Each row is a point on a landscape with many valleys, with its height.
From any point a ball rolls to the lowest of the 4 points nearest to it. It stops when none of these is lower. Distance is the straight distance between rows; heights are no part of it.
J_180 h=27.2: [ 20   6 -10  -2  -5   9  -2 -12  14 -10 -13 -11   3   0   2  -4 -26  13
 -24   1  -3  -2   5  -7   4 -18  12   8  11  11  11   2  -6 -12   2  10
  11 -10  -9  -9  18  -2   5 -22 -20   2   8]
J_864 h=30.0: [  1  12  12   2 -11  -2 -12 -11  11 -23   6 -19   0 -10 -11   3  -2   8
 -27   8   9  -8   3 -22   8 -11  20   4  -6  -3   6   0  -8  -7  -6   0
   2 -15 -15  -9   6   0   2 -14 -10  -2   2]
J_603 h=56.0: [-19   9  24  -2 -11 -23  15   0   9  -1  21   3  -2   3 -14  -1   6   6
  -1  14  -6   1  15 -10  -2  13 -13 -14   4  -2   9 -13 -16  -5   6 -15
  -1  -7  -2   0 -22   8  -1 -11  20  -4 -29]
J_131 h=51.9: [-11  11   5  -9   6 -10  13   7  14  -8   3  11  -3  -2  -8  -6  -5   6
   9   1  -7  10  10   9  -5   2  -8  -5   8   6   4 -10  -1  -9  13  -2
   6   1   1  -1  -7  12  -5  -8   9   4 -17]
J_607 h=40.8: [ 17 -19  -9  -1   8  10 -15  -8  -8  10  -8  -5  -1   7  31  -5  -6  -1
  -1 -12   8  -8 -13 -11  -3 -15  19   7   1  11  -1  17  17   9 -12   3
   1   4  11   1  21  -7  -5   8 -10  -5  18]
J_515 h=71.7: [ -8   3  13  -5   3 -17   3  11 -11   7   7  17  -1   0  -1  -3   9  -5
  12  -2   2   3   3   1  -1   8 -15 -18   3   1   3 -11   5   3   1  -6
   4   5  12   2 -14  14   1   1  12  -4  -9]
J_788 h=29.5: [  7  -7 -27   1  17  23  10  14 -14  11 -14  11  10   2  -1   3  12 -15
  39 -15   1   5  -8  31   1  11 -11  -5   6 -11 -27   8  15   4  -3   7
  -5  -8  -4  18   1  -4   0  24   4   9  -5]
J_728 h=44.5: [  5  21 -19   4 -10  21  16 -12  37 -27 -12 -33   8 -14 -14   6 -30  17
 -11  10 -11   5   3  27  16 -11   6  19   1  -6  -2  10 -31 -19   0  16
 -21 -18 -38 -15   7  -9   3 -18 -12  13  -6]
J_803 h=33.3: [-16   0  16   5 -12  -7   2  -3 -25   5  25  -8   1  -7 -17  10  32 -10
  -2   6  13 -10   7 -21  12   9  -5 -15  -8 -13   1  -8  -9   6  -7 -12
  -2 -15  -7  -3 -16   2  10   4  18  -7 -19]
J_69 h=45.4: [ -4  17 -10   7  -4  14   6  -7  18 -27   7 -28   3 -16 -16  13   4   2
  -4   5   5   0   4   9  19  -9  10   4  -6 -15  -1   0 -18 -14  -4   6
 -19 -23 -39  -6   1  -2   0   1   1   7 -14]
J_550 h=53.4: [-13  -3  23   2  -9 -22  12   7 -27  23  19  12   1   7  -7   3  22  -5
   9   4   5  -2  10  -9   3  17 -25 -24   0  -9   3 -12  -9  12  -4 -13
  -2  -1  11   3 -26   9  11  -2  19  -8 -19]
J_218 h=15.6: [ -4  22  -3   2  -8   7  14 -11  35 -32   0 -21   2 -12 -14   0 -17  14
  -6  10  -9   2   4  14  11  -7   6  10   6  -3   3   2 -21 -20   8   4
  -6 -18 -26 -11   2   1  -5 -19   2   8 -18]
J_653 h=43.1: [-12   5  17   1  -9 -14  -3   0  -6  -6  19  -5  -3  -7 -12   5  18  -5
  -7   6   6  -7   8 -20   6   4   1 -11  -4  -8   7  -7  -6   1  -3 -13
   0 -12  -5  -6 -11   2   6  -2  12  -4 -14]
J_470 h=29.3: [ -1  12 -15  -8   9   8  16   4  21 -13 -12   6  -1  -5  -8  -6 -19  14
   5  -2 -15  16  11  26  -4  -9  -3  11  14  11  -1  -1  -2 -15  16  14
   6   4  -6  -6  12   4  -2 -10  -2  11  -9]
J_884 h=55.1: [ -8   6   7  -5   9 -12   4  11   0   2   1  17  -4  -1  -4  -4   1  -1
  13  -2  -3   8   4   8  -4   5 -12 -12   7   3   2 -10   6  -2   6  -3
   6   5   9   1 -10  14  -2   0  10  -1 -10]
J_571 h=31.2: [  1   7   2 -12  14  -9  -2   4   3   1 -12  20  -6   2   2  -8 -13   4
   0  -4  -9  12   2   8  -8  -1  -5  -2  10  13   8  -9  10  -3   9   5
  14  17  16  -1   4  11  -2  -8  -3  -3   7]
J_495 h=27.4: [ 10  19   1  -2 -11   6   1 -17  25 -24  -8 -14   4  -6 -10  -3 -25  14
 -27   8  -4  -2   4  -5   6 -12  11  10   9   4   8   0 -17 -15   1   7
  10 -16 -17 -11   9  -1   4 -30 -15   3   0]
J_23 h=39.0: [  7 -24  15   6  -4   0 -21 -13  -8  26   0  11  -9  19  48  -9 -10  -3
  -6   3  13 -11 -24 -22 -16  -1   0   9 -11  15   4  12  19  20 -13  -2
   9  30  45  -2   6  -4 -14   3  -4  -9  44]
J_841 h=36.6: [-19   5  31  -1 -16 -29   7   2  -2   2  25   2  -3   5 -18   1  12   1
 -10  15  -5  -5  15 -23  -3  14 -10 -14  -4  -4  12 -14 -18   3   2 -20
  -3  -6   0  -1 -24   7   2  -9  18 -10 -23]
J_482 h=28.6: [-23  11  23   8 -14 -12  10 -10   1  -7  29 -20  -1  -4 -28   9  22   4
  -9  16   6  -7  16 -22  10  14  -3 -11  -8 -13   3 -12 -20  -3  -5 -14
  -7 -23 -15  -2 -20   2   4  -7  23  -5 -29]
J_589 h=48.0: [  6   7  -9  -2  -2   4  -6  -1   8 -17  -1 -13   0 -10  -2   3   0  -1
  -6  -5   3   1   2   0   9 -14  12   4  -1  -1   2   3  -2 -10  -2   5
  -4 -13 -19  -7  11   0   0  -3  -7   3  -4]
J_846 h=29.0: [  6  -8 -20   4   6  16   4   7 -20   5   0   0   7  -2   3   5  22 -21
  28 -14  13  -1  -8  14   7   4  -6  -8   2 -14 -13   5   8   2  -6   2
  -7 -14 -13  10   0  -4   3  23   6   1  -8]
J_640 h=33.9: [ -1   7 -21  -3   7  10  19  11  14 -12  -4   0   1 -10  -8   1  -4   6
  16  -7  -7  13   7  31   0  -7  -4   4   7  -3  -8   1   2 -16  11  10
  -8  -5 -17  -1   6   1  -4   6   3  15 -15]
J_226 h=33.6: [ -9  -3  35   0 -24 -32 -13   5  -6   2  18   7  -6   3  -7  -1  10  -4
 -31  19  -1 -12   7 -33  -6   9   2  -2 -13  -4  17  -6  -9  10   4 -21
   8  14  16   0 -16   1   1 -12  -5 -12   9]
J_55 h=36.7: [ 10   3 -14  -8  11   6   3   0  11  -5 -17   6  -2   2   1  -8 -18   7
  -1  -9  -8  10   3  13  -3 -12   4   8  10  14   4   0   6 -11   7  11
  11   5  -2  -6  17   2   0  -7 -10   4   4]
J_276 h=16.9: [-16  16  23   3 -12 -13  -2  -7  11 -21  19 -17  -2  -7 -24   4  12   4
 -17  16   4  -8  10 -23   8   7   8  -5  -7  -9   5  -7 -18  -5  -3 -12
  -2 -18 -14  -5 -11   3   1 -11  12  -4 -18]
J_316 h=53.1: [  2  -3   5  -2  20  -6 -16  11 -12  18 -11  23  -4   7  14  -8  -2  -9
  21  -8  -1   3 -17  11  -8  12 -13 -15  -1   9  -6  -6  16  15  -6   3
   9  22  31   7  -6  10  -7   8   4  -7  15]
J_263 h=35.5: [-13   9   1   6  -3   1  27  -1   0  -4  19  -3   4  -8 -11   6  17   0
  18   4   5   7  13   9   8   4 -16 -12   6 -11  -5 -10  -7 -11   5  -3
  -8 -18 -14   2 -17   5   1   2  23   8 -31]
J_539 h=56.3: [ 22 -11 -34  -5   9  16  -2  -1   5   7 -19 -14   2   2  16  -1 -15   5
   0 -17  -8   3  -2   9   5 -18  17  14   5   7  -6  14   3  -4  -6  12
 -13  -5 -19   0  26  -8   5   9 -21   5   9]
J_700 h=19.1: [ -4   4 -15   5   0  12  16   6  -6  -8  10  -6   6 -11  -9  10  19  -7
  18  -4   7   4   4  15  12  -2  -7  -7   0 -13  -7  -4  -3 -10   2   0
 -12 -16 -24   2  -5  -1   1  11  10   8 -20]
J_981 h=26.3: [ -4   5 -23   2   8  15  26  11   3  -7   0   3   7 -10  -8   3   8   1
  26  -3  -5  13   9  36   1  -1 -11   0   6 -12 -15  -1   3 -14  10   9
 -11  -7 -17   5  -3  -3  -2  12  10  20 -17]
J_830 h=27.1: [ -5   5  -7   7  -2  13   3  -3 -12 -12  16 -19   4 -12 -13  14  26 -11
   3  -3  16  -4   1  -4  16  -2   3  -6  -8 -18  -3  -7  -7  -4  -7   0
 -14 -24 -30  -2  -2  -2   3  14   7   1 -13]
J_130 h=19.3: [ 13   0 -20  -5   5   8  -1   3   8  -6 -12  -7   2  -3   2  -2 -13   5
   1 -12  -5   7   1  11   2 -16  10   9   6   7  -1   7   3 -10   1  12
  -2  -5 -13  -5  20  -1   5  -1 -11   7   1]
J_330 h=25.4: [-21   8  34   2 -20 -24   2  -4   2  -6  25 -10  -4   0 -25   3  18   4
 -21  20   1 -13  14 -33   1  16   1 -10  -8  -9   9  -9 -20   3  -4 -22
  -3 -10  -4  -3 -19   1   5 -10  15  -9 -19]
J_73 h=36.9: [-14  13  22  -5 -11 -21   3  -3  17 -16  14   1  -3  -3 -16  -4   0   5
 -12  12  -5  -2  10 -16  -1   5  -1  -5   1  -2  12  -7 -14  -7   6 -14
   6  -7  -5  -3 -12   5  -2 -16   8  -6 -18]
J_221 h=38.9: [ 14 -11 -37  -4  11  19   4   9   2   4 -16  -7   7  -2   6   3  -1  -4
  17 -19  -6   8  -4  24   2  -8   7  12   2  -4 -14  13   7  -5  -2  11
 -18  -7 -20   7  17 -10   3  21 -13  10  -1]
J_197 h=19.0: [  7  -4  16  -4  -6 -15 -16  -6  -3   9  -2  16  -4   8  18 -10 -12  -1
 -23   4   3   1  -4 -21  -8  -4   4   4  -1  13  19  -7   9   4   5  -5
  19  18  24  -3   1   5  -3 -13 -15 -10  26]
J_475 h=31.3: [  6  -7 -18   1  28  15  -4  13 -10  13 -24  15   4   7   5   0   1  -9
  37 -16  -7   6 -13  33  -6  13  -8  -5   6   2 -28   8  21  11  -9  12
   2   7  15  20   5  -2  -5  22   6   4   7]
J_955 h=61.0: [ -6  15 -28   7  -6  22  26  -2  29 -25  -1 -28   9 -19 -11  10 -10   9
   1   8  -9   7   6  37  19  -8   0  16  -6 -15  -7   7 -25 -23   9  12
 -33 -14 -47  -7  -2 -10  -4   1  -2  20 -14]
J_836 h=28.8: [  0   0 -26   3  17  21  22  16  -7   6 -10  13   9  -3  -7   2   8  -5
  38 -11  -3  10   2  40  -3   5 -14  -2   9 -11 -27   2  13  -3   4  11
  -6  -6  -6  14  -4  -3  -1  20   6  16  -6]
J_101 h=47.9: [-21  -4  39   5 -26 -31  14  -3 -14  20  33  -6   0  14 -28   8  21   3
 -13  22  -4 -10  24 -28  -2  25 -14 -18  -3  -9  10 -11 -27  10  -6 -22
 -10  -5   0   2 -30   1   9  -9  22 -14 -28]
J_720 h=42.9: [ 16 -16 -25  -3  21  15  -7   4  -3  12 -22   1   3   8  15  -2  -6  -7
  22 -20  -3   2 -14  18  -5  -3   7   5   4   5 -17  17  17  10  -9   8
  -6   3   3  11  18  -7  -3  20  -7   0   8]
J_375 h=17.4: [ -4  -7  20   4 -18 -11 -23   0 -17  -2  17  -7  -3  -6   6   3  15  -9
 -24   6  17 -15  -4 -35   1  -3  16   2 -16  -2   7   5   6  12  -7  -9
   5   4  15  -6   2  -2   2   1  -5  -4  13]
J_877 h=29.9: [  2 -10   0   1   1  -2 -12   7 -23   5   5   3   0  -2   8   1  14 -16
  12  -9  13  -6 -10  -7   3   2  -4 -12  -5  -4  -3   2  12  12  -7  -6
   4  -4   7   2  -2   1   0  13   6  -4  -1]
J_207 h=21.2: [  0 -17   9   6  -9   0 -20   2 -33   9  15  -6  -1  -2  14   5  22 -21
   3  -5  21 -16 -16 -22   2   4   2  -9 -13  -7  -1   9   9  21 -11 -10
   3   2  14  -2  -6  -6   3  17  10  -7   8]
J_71 h=39.6: [-14  12   3   8  -6   3  12  -5  -1 -13  20 -15   3 -10 -17  10  22  -4
   5   6   9  -2  10  -3  14   3  -4  -8  -2 -13   1  -9 -11  -7  -1  -6
  -9 -23 -23  -2 -11   3   4   2  17   2 -26]
J_712 h=18.9: [  0   3  25  -6 -15 -21 -12  -4   6   3   0  18  -8   8   6  -6 -11   3
 -32  13  -3   1   2 -24  -8   2   0   4  -2   5  21 -12   1   1  10 -10
  20  18  19   0  -9   7  -3 -22 -14 -15  20]
J_951 h=31.8: [ 11 -15 -41  -4  19  25   9  13   2  13 -26   1  10   3   5   4  -3  -7
  30 -21 -12  10  -6  36  -5   4   2  13   4  -4 -30  19  12   1  -1  13
 -18  -1 -14  15  13 -13   3  29 -11  12   3]
J_582 h=16.8: [  1   5  30   3 -28 -20 -15 -10   8  -6   4   5  -2   4  -2  -2  -7   8
 -46  19   5 -10   4 -39  -8  -1  10  11  -8   2  19  -4  -7   2   5 -12
  22   7  14   1  -7   0   0 -27 -21 -11  21]
J_626 h=37.8: [ -2   2  -9  -2  10   3   8  13  -7   0  -2   9   2  -5  -3   2   9  -5
  24 -11   2   7   1  17   0   1  -8 -11   4  -3  -9  -1  11  -2   2   2
   0  -5  -2   4  -3   5  -1  10  10   6 -11]
J_843 h=20.4: [ -6   8 -28   8  -2  21  26   5   9 -15   8 -12   7 -15 -10  10   9  -1
  17   0  -1   9   6  29  12  -6  -7   4  -1 -16 -10  -1  -8 -19   8   8
 -22 -16 -36   0  -5  -5  -4  12   7  18 -20]
J_759 h=30.8: [-13  10 -16   0  10  13  35  10  17 -11   2   7   4 -10 -10   1  -4  12
  24   4 -13  18  15  38  -4  -1 -14   1  11  -7 -12  -5   2 -17  19   8
  -7  -1  -8   1  -7   1  -5   6  19  22 -23]
J_681 h=35.8: [-12  11  35  -1 -22 -27  -7  -4  12 -13  15   0  -6   3 -19  -3   4   5
 -33  19  -4 -11   9 -34  -5   8   6   3  -8  -3  14  -6 -16  -1   4 -19
  10  -1   3  -1 -17   0  -1 -21  -1 -13  -4]
J_690 h=31.6: [  4  -2 -27  -5  20  16  12  14   5   3 -22   9   4   0  -3  -2  -8   3
  25 -15 -12  14   2  37  -7  -2  -2   6   8   4 -19   6  13  -7   5  16
  -5   7  -4   7  12  -2   1  16  -4  13   0]
J_588 h=60.0: [-20  15   8   3  -5  -6  28  -6  21 -14  20  -4   3  -6 -13   1   1  11
  13  14  -7  10  15   9   1   9 -12  -5  11  -4   1  -9 -15 -16  13  -7
  -7 -16  -9   0 -18   7  -6  -8  26  10 -38]
J_22 h=57.2: [ 21 -17 -22  -4  23  15  -6  -7  -1  19 -29   3  -2  15  19  -7 -21   8
   8 -17  -7   5  -7   9  -9 -13  11   9  10  21  -7  10  18   5  -5  13
   3  12  12   5  28  -6   0   4 -13  -2  20]
J_10 h=38.5: [ 10  -8 -21  -1  41  20  -4   0   2  21 -44  14   2  15   3  -1 -22  10
  24 -17 -19   9  -6  33 -16   5  -1   9  11  23 -22   8  20   7  -4  23
   2  26  24  16  25  -5  -1  14  -6   1  22]
J_536 h=32.4: [ -9  -5  43   1 -30 -35 -11   4  -2   6  15  16  -8  10  -4   0   3  -3
 -39  22  -8 -12   6 -34 -13  11  -1   4 -12  -8  23  -9 -13  12   8 -25
   9  24  22   4 -20   2  -1 -16 -14 -15  19]
J_570 h=35.1: [  1   5 -18  -2   3  10   7   7   3 -12  -2  -5   2 -10  -3   2   5  -3
  12  -9   0   5   3  18   7  -8   0   0   3  -3  -6   2   1  -9   3   6
  -8 -10 -19  -2   4   1   0   9   1   9 -11]
J_113 h=25.7: [ -7   4  32  -8 -12 -32  -3   4   7   6   6  24  -9  12  -3  -8  -5  -1
 -25  14 -12   1   4 -19 -12  11  -8  -3   0   1  24 -17  -7   4  13 -16
  14  23  16   3 -19  12  -4 -18 -10 -17   9]
J_409 h=66.1: [ 15   6 -34  -2  -2  18  11  -3  21  -9 -16 -24   7 -10  -2   4 -23  14
  -8  -6 -13   7   6  24  11 -17   6  20   3   0  -5  13 -19 -18   0  20
 -21 -10 -37 -12  19 -10  11  -3 -19  15   1]
J_267 h=13.7: [  2   1 -47   3  -1  29  23  10  11  -5  -4 -11  13 -14  -5  10   3  -2
  15  -6  -7  11   3  36  12  -2  -4  18  -8 -20 -13  10 -12 -17   8  15
 -37 -12 -50   6   0 -16   2  26 -10  22  -4]
J_856 h=52.7: [  0 -12  18   4   8 -11 -27   8 -20  29  -3  24  -8  17  22  -8   3 -14
  18   0   4  -7 -27   2  -7  23 -24 -19 -12   2  -6  -3   9  32 -16  -4
   7  27  43   4 -20   8  -6   9  10 -10  24]
J_767 h=44.2: [ 22 -19 -39  -5  25  23   5   0   6  21 -36  -2   4  12  13  -4 -21  10
  12 -21 -18   9  -2  23  -7  -9  11  19  11  17 -17  17  11   1  -3  16
 -10   7  -1   5  30 -12   9  14 -18   5  12]
J_85 h=25.3: [-10  13  14   5  -9   0 -10  -7   4 -22  16 -27  -2 -13 -21   9  16   0
 -19   9  13  -9   5 -21  12  -3  15  -3 -11 -11   3  -3 -11  -4  -8  -5
  -4 -21 -21  -8  -2   0   3  -3   3   0  -9]
J_802 h=21.7: [ -2  20   3  -9   0  -4  11  -8  29 -16  -7   9  -3   0  -8  -9 -23  14
 -13   8 -14  11   7   4  -5  -1  -4   9  16  11  15 -10 -10 -13  18   0
  19   1  -2  -5   2   7  -5 -27  -4  -2 -11]
J_886 h=25.6: [ -2  -7   2   5  -3   4  -2   2 -33   8  13  -2   2  -5   0   6  29 -20
  16  -8  17  -9  -8  -7   9   7  -7 -16  -5 -14  -5  -2   4  11  -9  -7
   1 -11  -2   3  -8  -1   7  13  12  -6  -9]
J_185 h=35.3: [ 11  -4 -25  -8  27  15   4   4   6   9 -31   8   1   7   1  -6 -21  10
  11 -17 -15  12   1  28 -12  -7   3  10  14  17 -10   6  13  -5   6  20
   4  15   6   4  23  -1   5   5  -9   6  11]
J_842 h=37.3: [-13  14  40   8 -25 -18 -15 -12  13 -19  15 -16  -1  -4 -30   3   7  13
 -47  28   9 -18   6 -47  -5   9  20   9 -18 -13   7   3 -21   1  -8 -15
  11  -9   2   0 -11  -7   6 -26  -9  -6  10]
J_544 h=42.4: [ 16  -6 -32  -7  13  17   6   5   8   5 -25  -3   5   2   6  -3 -16   6
   8 -19 -13  10   2  25  -2 -13   8  14   8  10  -9  11   6  -7   2  16
  -9   2 -11  -1  23  -8   6   9 -16   8   5]
J_301 h=60.7: [ 22 -28 -12   3  18  16 -10 -15  -3  24 -19   1  -4  22  40  -9 -19   8
   2  -9   2  -7 -17 -10  -8 -13  14   9   7  19  -3  17  22  15 -15   5
   3  14  24   5  26 -10  -8   2 -11  -9  30]
J_332 h=43.4: [-18  15 -12  11  -3  14  40  -4  24 -19  15 -13   7 -13 -10   4  -1  12
  17  14  -9  12  15  30   9  -1 -11   3   8 -16  -8  -2 -15 -22  17   2
 -18 -16 -20  -1 -16  -1 -10   0  23  25 -35]
J_412 h=45.5: [ 25 -18 -20  -1   9  15  -9  -9  -2  11 -17  -9   1   8  25  -4 -15   6
  -3 -14   1  -4  -7  -6  -2 -19  21  10   5  13  -2  14  12   3  -8   8
  -4  -1   2  -1  28  -8   1   3 -19  -2  16]
J_879 h=43.0: [ 11  -4 -22  -1   4  13  -4   5  -3  -7  -1 -13   4  -8   4   8   8  -9
  10 -14   7  -1  -6   8  10 -11  10   4  -2  -6  -6   7   3  -4  -6   7
 -15 -13 -25   2  12  -6   1  17  -7   4  -3]
J_64 h=55.6: [ -8  12  -6  -3   2   0  14   5  13 -16   3  -2   1 -10  -8   1   1   3
   9   0  -4   7   8  14   3  -4  -3  -2   5  -2   0  -4  -3 -14   9   1
  -3  -9 -15  -4  -1   4  -3  -3   9   7 -19]
J_257 h=18.3: [  3  11  10  -8  -4 -12  -3  -6  15 -12  -5   9  -4   2  -2  -9 -17   9
 -24   6  -6   5   5 -12  -6  -5   1   5   8  10  16 -10  -4  -7  10  -3
  23   2   3  -6   0   5  -2 -27 -12  -7   4]
J_440 h=39.1: [  8 -26  12   5  -7   4 -23  -7 -16  14   7  -3  -5   6  39  -2   1 -10
  -5  -4  21 -19 -23 -28 -10  -6  10   6 -13   6  -1  20  19  22 -15  -5
   4  14  30  -2   9  -9 -13  12  -3  -7  28]
J_500 h=24.3: [ 12  14 -17  -6  -1  14  12 -10  25 -16 -18  -4   0  -3  -9  -7 -34  17
 -14   4 -16   9   8  17   0 -11   1  16  17  14   9   0 -14 -17  14  13
  13  -5 -12 -13  16  -1   3 -25 -13   6  -3]
J_745 h=21.5: [ 18  -9  -6  -5   7   2 -13  -9  -3   7 -14   5  -4   9  20  -9 -16   5
 -10  -7   2   1  -5 -11  -6 -15  11   5   6  19   7   4  13   1   0   6
  12   9  15  -2  18   0  -1  -8 -15  -4  20]
J_554 h=23.0: [ -3  11  18 -13   2 -21  -1  -1  13   2  -5  23  -9   9  -1 -11 -13   7
 -17   8 -12  12   4  -7 -11   4  -8   1   8   9  21 -18   0  -5  16  -4
  20  20  15   1  -9  12  -3 -19  -9 -11   7]
J_447 h=15.4: [ 13  -9  10   1 -13  -1 -19 -13  -6   1   1  -3   1   2  20  -5  -9   5
 -27   3  13 -10  -6 -32  -3 -15  19   9  -2  11  12   5   9   3  -4   2
  12   3  18  -4  14  -2  -1 -10 -18  -5  24]
J_517 h=9.6: [  9  -9   6   0  -4  -5 -21  -4  -8   3   0   2  -3   2  20  -6  -4  -5
 -12  -4   9  -6  -8 -18  -4 -12  12   3  -4  11   8   4  14   7  -4  -2
   8   9  16  -4  11   0  -1   0 -11  -6  18]
J_356 h=41.8: [-17   0  26   4 -14 -21  10   3 -22  13  26   0   1   1 -16   5  25  -4
  -3   8   5  -8  13 -19   7  14 -15 -19  -4 -11   6 -12 -13   7  -5 -17
  -2  -8   1  -1 -23   5   9  -2  22  -8 -22]
J_239 h=37.6: [  7   1 -10  -5  39  11  -5  -3   2  15 -38  22   0  14   2  -3 -24  10
  16  -9 -12  12  -5  26 -18   3  -3   3  14  24  -8  -3  17   2   3  25
  11  31  26  11  20   3   0   5  -6  -2  23]
J_306 h=50.2: [  6 -16  11   1  17  -2 -26  -6  -6  26 -13  20  -8  21  37 -11 -13  -5
   9  -2   5  -3 -28  -3 -15  10  -7  -2  -5  15  -1   2  23  22 -15   4
  10  34  45   4   0   2 -12   6  -1 -11  40]
J_430 h=16.4: [  0  -8  28   6 -28 -15 -21  -8  -9   2  10   2  -4  -1  13  -1  -1   1
 -39  13  11 -13   0 -41  -5  -4  14  12 -13   6  16   5   4   7   2 -11
  16  15  28  -1  -2  -2  -1 -13 -19  -7  32]
J_402 h=46.9: [-14  19 -10  11  -6  14  24  -9  26 -28  12 -26   6 -16 -17  10   0   7
   6  12  -4   6   7  23  19  -4  -2   5  -3 -15  -4  -3 -23 -21   6   2
 -23 -22 -37  -5  -7  -1  -9  -1  14  15 -26]
J_785 h=38.8: [  5  -1  -8  -5  35   5 -10   3  -3  15 -31  21  -2  10   7  -4 -17   3
  20 -12  -9   9 -10  23 -14   6  -4  -2   8  20  -9  -2  20   7   0  18
   8  25  26  11  13   5  -5   8  -3  -1  19]
J_558 h=27.3: [  5 -14  15  -1   0 -12 -23   2 -16  14   1  14  -8   8  26  -7   1 -11
  -2  -2   9  -6 -17 -14  -7   3  -1  -3 -10   8   5   2  16  17  -6  -7
  10  20  32  -3  -4   3  -6   4   0 -10  24]
J_17 h=28.9: [-21   5  26   8 -15 -13  -5  -5 -16  -3  30 -21  -4  -7 -30  12  30  -3
 -19  18  10 -14  12 -35   8  14   4 -11 -14 -16   5  -9 -16   8 -11 -16
  -3 -15  -7  -5 -16  -3  10  -3  14  -5 -14]
J_654 h=21.9: [  1  -3   6  -1  -7  -3 -18  -1  -8  -9   7  -9  -2  -7   4   4   9  -6
 -11  -3  12  -8  -3 -21   3 -10  14  -2  -8   0   5   4   6   3  -5  -2
   3  -6  -2  -5   7   0   0   5  -4  -3   5]
J_75 h=47.5: [ 12 -16  -5  -1   6   4 -19   2 -13   6  -6   1  -4   4  24  -3   2 -13
   9 -13  10  -6 -17  -6  -4  -6   7  -1  -4   5  -5  11  20  13 -11   1
   3   4  14   3   9  -3  -6  15  -3  -5  14]
J_642 h=34.0: [  9  -7 -17   3   2  17 -10   2 -18  -4   5 -13   5  -6   3  11  17 -17
   8 -13  15  -7 -10  -4   9  -5  11  -1  -5 -12  -7   6   5   3  -9   1
 -13 -15 -21   3   8  -7  -1  22  -2  -2  -1]
J_287 h=37.1: [ 15   1 -22  -8  19  15   3  -4   9   6 -30  10  -2   9   0  -9 -28  12
   0 -10 -13  13   4  19 -10 -10   4  11  18  23   3  -4   7  -9  11  16
  11  14   6  -4  23   0   6  -8 -14   6  11]
J_457 h=25.8: [ -1  -9   6   4   5  -1  -5   9 -35  26   2  16   4   6  11  -3  23 -17
  31  -7  14  -7 -17   6   7  20 -25 -21  -2  -9 -14  -1   6  24 -12  -5
   8   0  21  10 -19   4   5   8  16  -7  -3]
J_601 h=41.1: [  0 -20  28   5 -10 -19 -27   0 -11  29   5  26 -10  19  32  -8  -2 -13
  -8  11   2  -7 -23 -16 -13  16 -14  -4 -19   1  11  -2   7  26  -7 -10
   5  46  50  -4 -16   5 -10   4  -4 -12  47]
J_698 h=23.7: [  1 -18  11   7  -6   1 -15   1 -45  22  14   3   2   5  13   2  27 -24
  15  -3  22 -18 -23 -14   6  17 -17 -16 -14 -13  -7   7   5  31 -14 -11
   8   3  21   2 -14  -5   3  14  15 -12   6]
J_473 h=42.7: [ -9  -7  27  -3 -13 -29 -11  10 -14   8  14  15  -8   4   1  -3  10  -8
 -13  10   0  -7   2 -22  -4   9  -6 -13  -9  -3  16  -7  -2  14   1 -19
   6  16  21  -3 -17   8   1  -4   2 -11   6]
J_615 h=39.2: [-10  -7  29   2 -18 -26  -9   6 -24   9  20   5  -5   0  -7   3  20 -12
 -11  10   6 -12   4 -27   1  12  -6 -17 -12  -6  11  -7  -6  15  -4 -19
   5   6  13  -4 -19   4   5  -1  10 -10  -4]

Where does a ball stop that starts at each point below?
J_720 => J_700
J_785 => J_700
J_473 => J_517
J_10 => J_700
J_767 => J_700
J_457 => J_517
J_615 => J_517
